Each row is a point on a landscape with many valleys, with its height.
A ball rolls from a point to the lowest of its 2 nearest points, and stops where none of them is lower. Distance is the straight distance between rows; heights are no part of it.
Gigeg: [-8 20 2 2 5 -7 -20 32 27 5 14 -5 28 38 9 -2 -17 -4 12 -4 -19 20 1 5 29 -5 -7 13 0 12 -26 -21 0 1 18 16 -21 -1 -20 2 -7 -1 6 -29 27 -36]  (h 274)
zov: [2 -28 -11 11 -9 -20 0 -2 4 -18 -13 -5 39 -23 -10 -15 -7 -25 37 21 -8 12 24 -30 14 -13 -10 16 4 16 23 3 -3 18 7 -31 2 -3 -8 -20 -10 32 23 -22 -24 -6]  (h 750)
Garu: [-5 15 -2 25 1 17 -12 9 17 3 27 2 -28 28 -12 1 -14 6 -11 -17 -23 -50 -8 9 23 -11 -6 19 14 17 2 6 -20 10 19 20 -25 16 -42 29 -7 -15 -9 -4 -2 -5]  (h 328)
rivif: [-30 5 -9 19 -7 15 0 5 -7 1 8 12 -25 -8 5 -12 -11 1 12 -36 12 -30 32 0 14 -4 16 -19 3 2 6 26 -12 -11 9 -5 -3 7 8 -5 -26 -7 -8 12 12 -18]  (h 232)
Tus: [22 -3 6 -6 5 -19 5 -6 3 -6 -33 7 16 -20 -15 -9 -16 -25 5 0 6 21 6 6 17 4 7 -27 -5 4 17 -2 23 13 0 -19 -4 -2 1 -1 0 25 -2 -11 -4 -27]  (h 624)
Nuki: [-14 -20 3 -2 4 -4 5 -7 -19 -13 0 -5 52 -19 -14 -8 -9 -31 16 -1 -4 17 14 -14 14 -9 -10 10 9 0 16 35 -8 19 5 -9 1 1 -6 -7 -6 17 31 -10 -10 -19]  (h 740)
nafeb: [19 -21 -2 -1 -15 -6 3 -2 28 -20 1 6 6 5 -14 -27 -20 -13 27 29 7 11 15 -8 -4 -21 -14 16 -4 22 8 -29 6 -16 -5 -27 11 4 28 -24 0 37 -8 -26 1 -20]  (h 779)
Pud: [0 1 -1 1 -1 -15 12 -4 -7 17 -2 -15 -17 19 19 18 -2 19 2 2 4 -16 -3 -1 -23 -30 -13 -7 7 -21 -3 11 6 4 9 16 -10 -8 5 -2 -8 -32 9 11 20 38]  (h 371)
mima: [-44 -3 10 8 0 16 3 -24 -32 -5 1 9 15 -34 -18 -3 15 -22 -11 -7 12 -18 11 1 -1 -14 6 2 11 5 -1 36 -20 1 2 4 2 14 22 -25 -9 -8 22 33 -25 -16]  (h 723)
Zalis: [-10 -9 -3 -14 -20 5 28 0 -9 -31 -25 21 -1 -30 -16 -14 26 -19 -8 9 38 -5 -16 -14 -2 2 19 -7 1 0 28 6 -20 4 -12 -33 35 6 28 -44 2 19 15 24 -10 0]  (h 482)
minuv: [16 4 -8 -12 13 -3 -21 50 4 23 2 -11 18 13 -9 -1 -14 5 -9 -14 -18 9 -34 -4 30 18 16 -5 -2 5 -16 -2 1 1 1 25 -15 -12 -49 8 -20 17 13 -15 36 -28]  (h 271)
Lubu: [13 3 25 27 3 -4 -5 -3 14 -24 -19 19 21 -9 -13 -13 -10 -13 25 25 -29 19 20 2 15 -3 -8 -12 -11 19 10 2 13 5 -2 -24 -16 -1 -11 23 9 30 -19 -14 -26 -15]  (h 423)
Pel: [38 2 -20 9 2 -9 -25 2 20 -9 -32 4 13 9 15 -8 -2 -5 12 39 -21 13 11 -5 -19 -18 -2 5 17 8 -16 -34 16 2 0 -2 -18 -6 -9 5 33 19 -16 -29 -7 -9]  (h 381)
kek: [-7 -8 13 -14 2 -2 37 -17 -11 4 8 -11 -5 -27 -11 -21 14 -6 1 -13 -8 11 -5 -13 -22 -14 3 -34 7 5 -15 8 1 -8 7 -8 11 -14 46 -14 1 -16 -1 28 -5 12]  (h 406)
tekev: [-9 20 18 14 0 -11 -5 -7 -6 24 8 7 -29 1 22 4 22 22 -8 -22 13 -20 -12 6 -1 1 28 -30 -2 -20 11 -1 6 -9 10 0 -13 4 -6 0 -10 -25 -4 14 0 22]  (h 235)
Gipi: [16 -27 9 -10 -15 8 21 7 9 -5 -13 3 19 -11 -27 -13 4 -3 12 28 9 -1 5 -7 -18 1 -14 19 -4 9 20 7 -1 -22 -2 -20 16 0 43 -26 8 15 -8 2 -19 23]  (h 568)
vev: [-10 -1 26 14 -3 -13 -10 40 5 9 15 6 3 35 33 10 -1 24 25 -10 -7 12 -6 -1 19 -4 2 -9 -20 -10 -3 -3 19 10 4 18 -25 -13 -22 10 -20 -4 3 -6 31 0]  (h 591)
mulom: [3 -6 9 -3 6 -10 3 2 4 -6 -16 -9 7 -18 16 -17 -17 1 10 -15 -7 26 0 8 23 27 15 -28 -20 1 -7 3 16 6 -8 -6 -3 -9 -15 18 -5 23 -17 2 -4 -26]  (h 611)
vuzi: [12 -10 -3 6 -2 -1 2 0 -3 20 -1 -14 -8 19 23 12 5 15 -6 12 -9 -6 -21 0 -8 -6 -7 -11 4 -27 4 -2 1 15 3 9 -14 -19 -28 23 -3 -25 -6 5 19 25]  (h 394)
lofi: [12 35 -8 -3 11 -5 -20 24 22 7 -37 -1 19 -11 -14 -3 -26 -20 5 -18 -21 19 4 5 43 24 13 -13 10 15 -12 5 8 9 -13 1 -8 0 -48 6 6 15 -5 -20 8 -42]  (h 544)
dumub: [-37 -16 -7 -19 -3 17 28 12 -4 -3 14 5 0 -28 2 -20 32 -9 -23 -7 20 -20 -30 21 6 -3 31 -10 -4 -13 -1 -2 5 -9 14 4 8 22 9 -31 -3 -13 -7 14 -17 -13]  (h 693)
Kef: [-7 1 -18 0 -3 -24 26 -21 11 -19 -10 -9 40 -20 -19 -12 -24 -42 24 31 -8 13 16 -10 18 -25 -8 4 9 14 10 -1 -11 12 24 -18 0 16 11 -37 -1 21 19 -11 -29 -13]  (h 761)
Kodo: [18 -4 2 -16 -9 3 15 -3 -8 1 -17 -15 -22 -3 3 24 7 45 -16 -4 -11 -16 -23 2 -27 37 -11 13 2 -16 8 11 6 8 -11 18 5 -5 -8 20 -6 -18 -17 13 -22 39]  (h 450)
rutuk: [-12 2 -3 -18 4 -3 14 -4 8 -17 -8 -7 2 -20 11 -17 19 -14 8 21 27 14 -11 -2 -13 -27 12 -11 1 -1 1 -22 -1 -5 4 -33 33 7 18 -45 7 15 15 13 3 21]  (h 531)
zod: [-28 0 -4 11 2 13 -21 26 -20 5 19 5 -11 10 1 1 -7 0 0 -32 -6 -26 24 3 33 1 18 -10 -10 -7 15 31 -16 -17 21 3 -14 1 -15 13 -27 2 14 13 27 -13]  (h 191)
sagu: [-27 3 -32 4 -4 22 31 -9 -6 -12 24 2 -44 -23 9 -23 14 9 -6 -22 13 -45 2 -13 -12 -11 25 -20 5 0 -22 -12 -31 -4 3 -7 9 0 22 -17 -15 -6 -13 29 16 -19]  (h 327)
Zok: [13 29 -3 2 5 -4 -14 -1 34 5 -24 1 8 -3 -9 -8 -19 -34 -4 1 -9 14 12 11 37 -1 7 -7 14 14 -9 -19 -1 12 1 -5 -15 2 -29 -2 17 -5 -11 -17 -1 -28]  (h 526)
Kipi: [2 -13 -26 -12 1 7 1 0 22 7 9 -11 2 0 1 -1 -7 -6 -3 17 0 -1 4 12 -14 -15 -11 23 3 2 -12 -11 -7 -10 -3 6 13 7 3 -13 8 -14 -2 -12 -8 16]  (h 478)
feru: [-27 -21 -10 -8 -1 16 12 22 -4 11 5 -1 22 -17 1 -10 7 -15 -11 -5 11 -11 -17 14 6 -7 13 3 6 -13 -1 11 -2 5 7 14 0 8 -13 -15 -11 -17 0 1 -8 -16]  (h 704)
zepa: [-8 -9 -21 19 -12 8 -14 1 -3 -5 -4 12 -20 3 20 7 -3 26 13 -9 4 2 30 -3 -14 7 -18 26 2 8 0 19 -7 -12 -13 1 7 7 6 8 3 -3 7 7 -7 30]  (h 366)
bipaz: [22 -1 12 16 16 -6 2 -19 -17 -16 19 9 9 20 -6 9 -15 8 15 13 -27 15 30 -14 -13 -11 -28 -6 -7 8 -3 9 19 -5 -5 -5 -15 -16 19 33 13 19 -3 -22 1 -16]  (h 339)
lumab: [-1 -5 -26 9 -21 5 10 -6 -8 2 2 9 -49 -1 22 3 8 41 5 -23 3 -14 13 -12 -19 26 3 5 3 -1 -4 5 -4 -13 -10 -1 9 -1 24 11 -7 -15 -6 18 -5 35]  (h 400)
dadap: [35 12 6 27 -4 -6 -35 -1 16 -21 -25 19 1 19 15 17 -9 9 30 40 -23 15 29 -10 0 -11 -14 0 9 8 3 -19 20 3 -9 -7 -15 -4 -9 11 31 24 -13 -25 3 1]  (h 348)
Ton: [-20 -1 -25 -2 5 7 -4 -7 -15 4 17 -5 -13 4 22 9 13 11 -17 1 12 -13 -1 3 -15 1 6 16 -18 -15 -20 -19 -23 -7 8 5 18 10 5 2 -14 -1 22 17 2 14]  (h 615)
zar: [0 -15 4 -2 1 -11 30 -27 -10 4 14 -7 -8 -31 -5 -29 14 -22 8 -12 -4 13 7 -17 2 -24 7 -46 -6 -2 5 -13 -2 3 3 -34 8 -18 32 -13 -14 -7 -3 20 3 -16]  (h 437)
dus: [-19 4 -1 -11 2 -12 7 6 -1 7 15 -4 -6 11 27 1 19 21 -7 -8 19 -10 -29 16 -14 -4 16 9 -18 -14 -18 -31 10 -7 17 20 -3 17 3 -7 -16 -5 9 9 10 13]  (h 629)
Popa: [-22 0 5 -3 6 -2 -14 -16 -34 8 13 1 5 6 12 16 23 7 -10 12 8 1 8 1 -19 6 -6 29 -19 -12 2 3 -8 -15 -1 2 -1 11 2 7 -9 0 33 10 -11 20]  (h 603)
dodi: [-15 3 7 -15 -1 -17 23 5 2 -22 -6 -7 12 -9 16 -3 -15 5 37 -23 27 4 -2 2 -15 -21 7 -8 9 -3 1 26 23 11 13 1 16 14 28 -38 -15 3 10 -1 15 8]  (h 426)
lipod: [15 -1 5 -29 16 1 13 -31 -13 4 -22 -7 5 -16 -42 3 -14 -21 -32 8 11 10 -8 8 -6 1 -11 -15 9 9 -8 3 -3 -3 0 12 17 3 33 -13 18 8 4 11 -7 -19]  (h 661)
Pomus: [16 4 3 16 -12 -6 6 -24 -18 18 2 3 -13 -2 -18 7 3 -3 7 5 -11 3 17 -25 -39 -15 -25 -3 23 7 12 17 -16 -9 -21 -19 2 -15 33 -4 15 -27 3 9 -6 31]  (h 297)
sopo: [7 -18 -31 -20 -17 13 22 5 -8 -12 -30 2 17 -28 0 -11 19 -18 -7 29 12 12 -6 -10 -2 18 14 -6 -3 -7 10 -7 -15 0 -10 -28 32 -11 16 -25 6 20 3 10 -8 2]  (h 509)
Vipup: [-11 -10 18 5 2 -10 -8 13 -19 10 18 3 26 23 22 16 -3 1 7 -5 5 7 -4 -1 8 -10 -1 -2 -12 -22 15 19 10 8 3 11 -18 -7 -17 12 -13 -5 22 -5 24 -3]  (h 582)
sefe: [22 9 8 -8 -3 0 -3 14 11 5 -8 -12 -14 11 11 33 11 42 -5 14 -22 -18 -21 11 -13 15 -7 20 -9 -23 12 -10 26 13 -6 12 6 -2 -21 12 -6 -31 -18 -2 -16 41]  (h 432)
ped: [26 -7 12 18 -3 -11 -20 -13 4 -8 -9 19 -10 12 8 6 -2 14 23 25 7 18 12 -4 -13 3 -19 3 0 12 20 -10 10 -4 -24 -20 3 -2 11 8 16 18 -14 -12 4 14]  (h 378)
zef: [7 -20 16 -28 -14 7 23 5 -7 -7 -4 6 -1 -7 -11 -4 19 22 1 4 6 13 -3 1 -33 33 -5 15 -16 6 16 2 11 -21 -6 1 14 -2 42 -11 0 5 -16 10 -26 35]  (h 585)
pelod: [2 -22 9 0 -13 -3 12 -2 -23 3 9 7 19 7 25 0 24 2 6 8 14 20 -7 0 3 16 3 -12 -6 -23 30 2 11 3 -9 -7 -2 -7 -6 4 -4 -7 8 -14 2 5]  (h 570)
nezo: [12 9 -21 0 -2 2 -12 13 27 9 -3 0 20 7 -2 -2 -14 -21 7 18 -4 18 -4 6 7 -7 -11 21 19 6 -8 -7 -1 4 -4 6 -1 7 -18 -11 13 -4 -2 -30 -4 -5]  (h 502)
ziz: [-1 -4 -4 -4 4 -9 9 -10 9 -16 3 -3 23 -2 -13 -11 -24 -24 20 15 10 14 13 2 2 -14 -16 6 -1 18 -7 -8 -1 -3 5 -6 10 11 25 -24 -1 22 7 -13 -6 -17]  (h 771)
dip: [-7 14 17 30 6 4 -16 4 -9 4 15 6 -22 14 5 6 -10 17 10 -29 -17 -5 17 1 19 6 2 -23 -12 0 11 34 -7 -5 -4 0 -11 -9 -20 31 -12 -6 -6 13 13 1]  (h 144)
Nonu: [-40 -20 -5 -8 -7 20 17 -1 -12 -3 3 3 17 -22 -6 -7 19 -16 -7 4 12 -26 1 8 -16 -17 -1 24 14 -3 -2 28 -9 -1 9 13 -6 13 13 -23 -5 -21 6 6 -23 -1]  (h 714)
kab: [-10 12 8 -10 4 -10 -15 7 27 14 4 -4 -6 11 13 -9 15 6 -17 -17 29 -10 -42 20 -2 -1 17 17 7 2 -20 -35 9 14 19 21 -12 22 -10 -7 -1 -12 -3 -5 12 -2]  (h 641)
sani: [0 -7 -1 -29 11 2 9 -24 -26 11 -8 -17 9 1 -12 15 -4 -1 -37 4 9 4 -17 8 -25 15 -9 6 -7 -12 -10 3 -13 7 2 22 13 -6 9 12 4 3 10 5 1 -10]  (h 675)
gibir: [7 2 18 4 3 -10 -11 14 11 -1 1 -8 -8 22 24 -1 -8 21 13 -10 -4 15 -9 4 14 24 4 -17 -22 -4 -3 -18 20 7 -10 6 -10 -13 -14 24 -9 8 -21 -8 21 -16]  (h 600)
zelu: [-11 -14 6 -5 -12 3 18 -7 -16 -15 7 5 3 -10 -5 -9 -9 -10 13 -19 15 14 11 -12 -5 12 0 -9 -4 5 6 20 -2 5 -10 -12 12 -9 37 -3 -16 8 5 6 2 -14]  (h 433)
fulu: [-1 -19 3 -29 1 20 21 1 -5 -16 -6 -4 23 -18 -35 2 7 -20 -15 36 0 -3 6 -8 -16 -4 -5 9 -15 5 -3 -1 -10 -18 5 -10 22 -9 56 -35 2 14 5 15 -20 -4]  (h 551)
bunu: [22 34 5 14 -8 -1 -21 6 31 -13 13 1 1 42 2 20 -13 2 6 18 -33 2 6 -8 20 -10 -8 15 8 7 -24 -31 8 23 5 5 -16 -19 -31 25 29 -5 -20 -31 23 -21]  (h 282)
sibu: [-13 11 15 -10 4 -1 -7 7 28 11 -7 -2 1 -6 -1 -17 7 -23 -12 -20 29 1 -18 25 25 -14 21 -13 10 -1 -2 -18 14 6 12 0 -5 17 -7 -24 6 -18 -6 1 7 -12]  (h 655)
Sebad: [34 -11 -13 -17 16 6 -12 -5 1 1 -5 -11 11 8 -8 24 -4 13 -21 29 -30 -3 3 4 -26 14 -21 25 -10 -6 -8 -16 11 -7 0 19 -2 -7 -4 29 17 8 -14 -17 -22 2]  (h 424)
miv: [29 15 -9 -6 20 -7 -18 21 15 13 -16 -29 11 17 1 10 -25 4 -10 1 -14 0 -30 -4 15 16 9 -5 3 0 -29 -22 7 19 -1 24 -22 -16 -41 13 4 12 -8 -18 27 -20]  (h 306)
gagu: [17 40 0 0 3 -1 -23 32 34 -1 8 2 25 26 -5 5 -7 1 1 3 -35 21 -9 -10 23 7 -4 18 9 24 -35 -19 11 17 4 11 -25 -16 -39 9 12 3 -19 -39 16 -41]  (h 312)
kufu: [-25 2 11 10 1 2 10 -23 -22 -5 -4 5 26 -16 -18 -7 -11 -29 3 -16 -3 0 13 1 16 -12 -7 -6 18 3 12 49 -18 15 5 3 -9 12 -2 -6 -3 -6 20 16 -22 -14]  (h 732)
gado: [-4 -15 4 -15 -11 13 24 7 3 -1 0 8 -16 -27 -5 -20 18 -13 -9 -19 24 -9 -9 4 11 -1 22 -22 9 -2 26 11 11 -8 1 -17 16 9 15 -23 -2 -17 -16 6 -7 0]  (h 681)
zug: [5 -9 4 -17 -5 -18 11 1 -5 -5 -13 -4 17 -11 19 -12 15 -2 17 15 25 27 -14 3 -11 -2 7 -13 -2 -15 11 -14 25 3 -2 -16 13 -1 15 -24 2 10 4 -3 8 15]  (h 552)
nakup: [13 42 4 10 15 -5 -29 -13 11 20 -8 -16 -8 28 -3 33 -19 2 -24 7 -11 -16 -11 14 8 -4 -5 5 7 -8 -6 -9 -12 16 12 15 -10 4 -36 21 7 -15 3 3 5 14]  (h 207)
Vineg: [3 -10 2 -10 9 12 -23 22 -5 6 4 10 27 -8 -8 -5 22 -9 -14 2 0 24 -12 8 17 36 0 18 -15 -2 14 -8 2 -10 -11 2 3 7 -25 13 5 21 -1 -19 -8 -22]  (h 129)
Niz: [-3 -2 -11 2 11 0 -20 47 8 4 17 -14 18 17 6 -10 -5 3 13 -9 -27 15 -4 -4 28 -1 -5 3 -6 -1 -16 -1 -1 -6 12 11 -12 -13 -39 23 -5 14 10 -20 37 -20]  (h 236)
bive: [6 32 0 14 12 0 -38 -20 4 21 -7 -5 -16 6 1 15 -9 -10 -12 -2 6 1 17 5 10 -1 2 -14 2 -8 3 -4 -15 -2 1 -4 3 -3 -13 11 5 -6 8 3 10 13]  (h 152)
somu: [17 40 18 19 3 -3 -18 5 24 -3 11 -7 -18 46 -2 39 -27 18 3 5 -30 -23 -1 -5 24 -4 -3 2 -6 -1 -17 -19 3 28 11 17 -8 -10 -32 19 0 -15 -15 -5 17 14]  (h 248)
zas: [-7 -15 11 -18 -10 3 35 -6 -20 -7 15 12 -21 -4 -2 3 25 33 -3 -27 17 -6 -16 -5 -41 23 0 10 2 0 -2 8 12 -15 2 14 5 8 47 -2 -6 -14 -8 12 -8 20]  (h 601)
dek: [-11 5 8 28 -4 -11 -6 8 -15 3 9 16 -45 21 22 11 -4 47 6 -31 -4 -28 -3 -6 7 14 10 -15 -12 1 4 18 -3 1 5 19 -21 -2 -21 33 -24 2 -3 20 11 12]  (h 187)
fof: [-9 0 -19 9 -12 14 -10 -3 -2 -11 4 21 -26 -9 -4 -6 -2 9 7 -7 21 -13 26 -6 -24 8 2 21 -2 20 -4 6 -23 -21 -16 -13 25 11 39 -15 -3 8 -3 16 -12 14]  (h 325)
Tove: [16 -3 27 -22 7 -5 17 5 19 6 -15 4 -10 -20 -14 -21 14 -22 -10 -13 20 15 -24 14 24 -5 21 -31 9 0 29 -15 28 -1 1 -26 8 7 -6 -17 16 -6 -11 3 -5 5]  (h 668)
Gudo: [-22 -1 17 9 3 -5 -13 7 -25 6 12 3 9 22 12 29 17 19 -1 -1 -6 -13 1 0 -10 -5 -14 31 -10 -23 17 23 7 0 3 17 -15 5 -23 20 -10 -12 28 -3 3 20]  (h 592)
refu: [19 13 -5 15 -4 -7 -3 -19 3 18 -2 -6 -25 3 8 18 3 15 7 12 -10 -4 15 -5 -23 -19 -16 -13 13 -6 8 7 4 -7 -11 -9 -1 -13 10 4 9 -35 -6 6 -4 47]  (h 338)
Solor: [-27 1 -5 9 13 -2 0 -39 -23 5 12 -6 11 -6 1 -6 7 -23 0 15 9 5 13 -6 -19 -36 -16 9 7 2 -17 6 -25 2 -1 -1 3 5 13 -9 2 1 36 16 0 1]  (h 177)
fotur: [-4 10 9 25 3 14 -24 -11 22 9 31 -3 -35 17 -4 -11 0 2 -14 -17 -15 -15 1 3 17 -3 -3 10 -1 18 -7 -21 -18 2 -7 -2 -13 4 -33 38 5 -13 -16 -1 -3 -10]  (h 292)
Zimo: [6 -15 -16 8 -9 14 -14 -12 14 15 14 2 -36 -4 -6 -15 10 -8 -25 -10 14 -17 -16 7 6 7 1 9 10 2 8 -16 -12 3 -16 -4 2 6 -25 20 7 -18 -15 -6 -5 -7]  (h 247)
devek: [-11 39 6 6 10 -1 -24 -12 13 20 -3 -3 -13 3 -9 18 -12 -10 -15 -13 15 -16 17 21 12 -9 14 -13 6 4 5 1 -15 -14 11 9 -2 23 8 -19 -2 -25 1 9 -8 12]  (h 145)
turi: [1 -14 -16 -10 -2 17 -19 6 9 13 3 4 -10 -7 -17 -12 6 -26 -32 -11 12 2 -11 8 34 23 7 19 -4 3 6 -19 -10 1 -16 -2 6 12 -35 11 13 -2 -2 -8 4 -32]  (h 194)
Gido: [1 -21 8 -13 -10 9 26 -16 -16 -14 -15 18 7 -28 -37 -11 7 -31 -12 -7 12 8 4 -20 0 12 9 -16 -2 5 13 11 -15 5 -10 -21 22 -11 44 -15 -7 17 10 25 -10 -16]  (h 455)
daku: [-18 22 14 8 5 1 -16 -3 9 17 14 12 -29 -11 4 -5 18 7 -1 -15 17 -14 9 6 -9 -12 18 -15 1 4 5 -13 3 -23 3 -8 0 19 20 -18 -4 -24 -4 5 -12 25]  (h 178)
dotud: [0 -12 -12 -6 -9 4 12 -7 18 -2 3 -7 -15 -14 6 -17 3 -3 15 10 11 1 9 -1 -14 -30 -2 1 18 4 1 -7 0 -15 2 -20 16 4 21 -27 10 -13 -6 2 -1 37]  (h 504)
rasin: [-15 -14 -11 -31 -11 20 27 -3 -19 -23 -4 -3 13 -17 -3 9 27 -8 -29 29 6 5 -9 -6 -21 24 11 7 -16 -13 -6 -5 -20 -7 -8 -8 35 -11 35 -29 3 7 7 21 -12 2]  (h 532)
numo: [29 -4 9 6 -16 4 -6 21 9 6 9 -10 -23 31 16 32 5 40 0 13 -19 -29 -31 -6 9 3 -3 4 -4 -18 6 -18 16 29 -6 10 -7 -13 -40 25 -6 -27 -13 -2 15 26]  (h 413)
tade: [18 2 6 15 19 6 -9 12 7 -26 -5 13 29 2 -9 -4 1 3 13 29 -38 16 12 4 -4 4 -14 14 -9 18 -14 -4 17 -2 -4 2 -17 1 -23 30 26 31 -23 -17 -24 -14]  (h 401)
fab: [30 -1 -3 -2 5 -10 -11 -20 27 0 -13 -8 -13 4 4 -18 -3 -8 -2 16 4 11 -1 3 -3 -17 4 -19 9 9 -14 -45 16 2 -4 -14 -7 -11 3 9 24 11 -18 -17 9 -9]  (h 418)
gafo: [-15 8 7 23 -10 -17 3 10 -12 14 -2 15 -24 19 39 8 16 35 -1 -12 6 -23 -23 9 1 10 27 -14 -8 -17 7 -7 -1 2 21 24 -23 2 -33 22 -17 -4 2 13 2 24]  (h 226)
noz: [19 18 29 -11 16 -17 -7 -17 -4 8 -24 4 8 -6 -14 12 -8 -13 -18 -10 22 16 -9 21 9 18 15 -23 -9 -8 18 -7 20 3 -9 5 -3 3 -2 -8 10 11 -5 1 3 -18]  (h 636)
dumaz: [10 -15 11 18 -12 -7 -6 -14 -8 -10 2 21 -8 -1 0 -12 -7 5 30 1 4 19 29 -18 -5 9 -17 -6 -1 17 17 15 -2 -8 -25 -30 5 -9 27 9 -6 20 -1 -2 -2 1]  (h 404)
Migo: [-3 -9 1 12 14 7 6 7 9 -12 16 1 15 8 1 0 -12 9 10 9 -24 18 14 9 -9 4 -29 26 -17 14 -16 10 4 -9 -5 17 -8 8 -1 21 5 6 -8 -7 -21 0]  (h 372)
Vok: [-27 2 -22 6 -8 16 4 -9 5 -13 3 8 -35 -20 2 -25 -4 -6 4 -22 24 -14 18 1 1 -3 16 -10 1 15 -10 7 -26 -6 -10 -17 23 12 19 -12 -11 8 -9 16 -3 -14]  (h 279)
lagub: [14 -6 -10 4 4 -5 6 5 -8 -7 -11 -4 15 8 7 27 -5 27 6 23 -25 20 20 -3 -26 3 -38 36 -16 -6 -13 9 19 -4 -13 17 -8 -8 -2 19 17 8 5 -12 -13 23]  (h 398)
Kison: [-16 7 3 -6 -5 -14 17 1 -17 3 -11 -10 10 13 14 15 -15 -1 16 -14 22 -11 4 1 -14 -29 -2 -7 17 -16 0 34 4 9 14 13 -1 0 21 -26 -13 -18 25 6 26 17]  (h 399)
gim: [21 20 20 10 11 -4 -9 -8 3 -18 16 5 7 36 -4 17 -21 -1 16 17 -18 12 8 -1 3 -6 -25 1 -6 9 -4 -9 23 15 -4 12 -14 -7 -7 24 21 12 -15 -31 17 -22]  (h 313)
Debe: [6 -13 -17 5 -18 12 11 5 -3 2 1 -10 -30 1 23 -1 2 35 -5 -18 3 -19 -14 2 3 41 11 -3 -2 -2 1 12 -5 0 -9 7 1 -5 -14 23 -5 -13 -23 8 -11 19]  (h 431)
ged: [-4 -7 -16 -10 15 9 -18 35 -8 2 14 -7 33 -13 -11 -5 2 -7 -4 -7 -22 14 0 2 28 16 -2 7 -5 -6 -6 22 -5 -18 3 1 2 1 -28 12 1 15 15 -24 14 -24]  (h 190)
tuv: [-2 -6 -16 -2 9 6 -10 18 0 4 21 -14 1 21 -11 9 -21 5 -19 -15 -16 -24 -15 7 9 1 -16 23 0 4 -7 17 -16 2 17 28 -5 10 -31 27 -12 1 9 -4 9 -3]  (h 359)
Bini: [-38 -9 13 2 -9 -7 5 12 -53 2 -3 14 4 11 16 28 14 28 -8 -15 -2 -26 1 -7 -16 8 12 26 -3 -24 12 40 -5 -13 22 24 -25 -1 -7 12 -23 6 43 19 10 14]  (h 602)
rovud: [-8 -6 -16 -7 -4 14 30 -10 -10 -3 26 -8 -32 -20 -11 -19 11 -3 -14 -24 -3 -11 1 -24 -15 5 15 -25 2 7 -21 -7 -23 -9 -11 -13 21 -17 47 -14 -6 -16 -11 34 4 -9]  (h 367)
Bik: [28 -13 -24 -22 11 6 -4 1 19 12 -5 -26 4 -12 -5 1 -3 -3 -23 18 -8 -1 -21 10 -14 16 0 15 0 -4 -13 -28 5 -3 -3 12 11 -6 -7 3 14 -1 -17 -13 -18 8]  (h 451)
lir: [6 20 15 -26 15 -12 6 -18 3 9 -35 -8 18 -16 -31 4 -21 -16 -16 0 19 11 -19 30 6 1 0 -15 16 1 -1 12 10 5 1 21 7 23 1 -22 16 2 0 5 -6 -13]  (h 648)
Pok: [-1 -4 -12 17 -3 -2 3 -34 -31 8 10 4 1 -13 -17 -7 4 -28 5 -4 -2 8 23 -34 -21 -24 -15 -3 23 3 1 11 -31 5 -12 -24 12 -18 27 -6 2 0 21 19 7 0]  (h 240)

Where does a ball stop that starts at each point below?
Kodo => dip
zar => dip
zas => dip
zov => Vipup
zef => dadap
nafeb => dadap
kek => dip

Call two points neighbours if one is among the 2 nearest of the other. Go from one point of each pair to the other, from neighbour to neighbour, staying as low as possible. Name the highest point that can't be avoided.
Migo and Solor => Kodo
devek and Niz => gagu
devek and dip => tekev
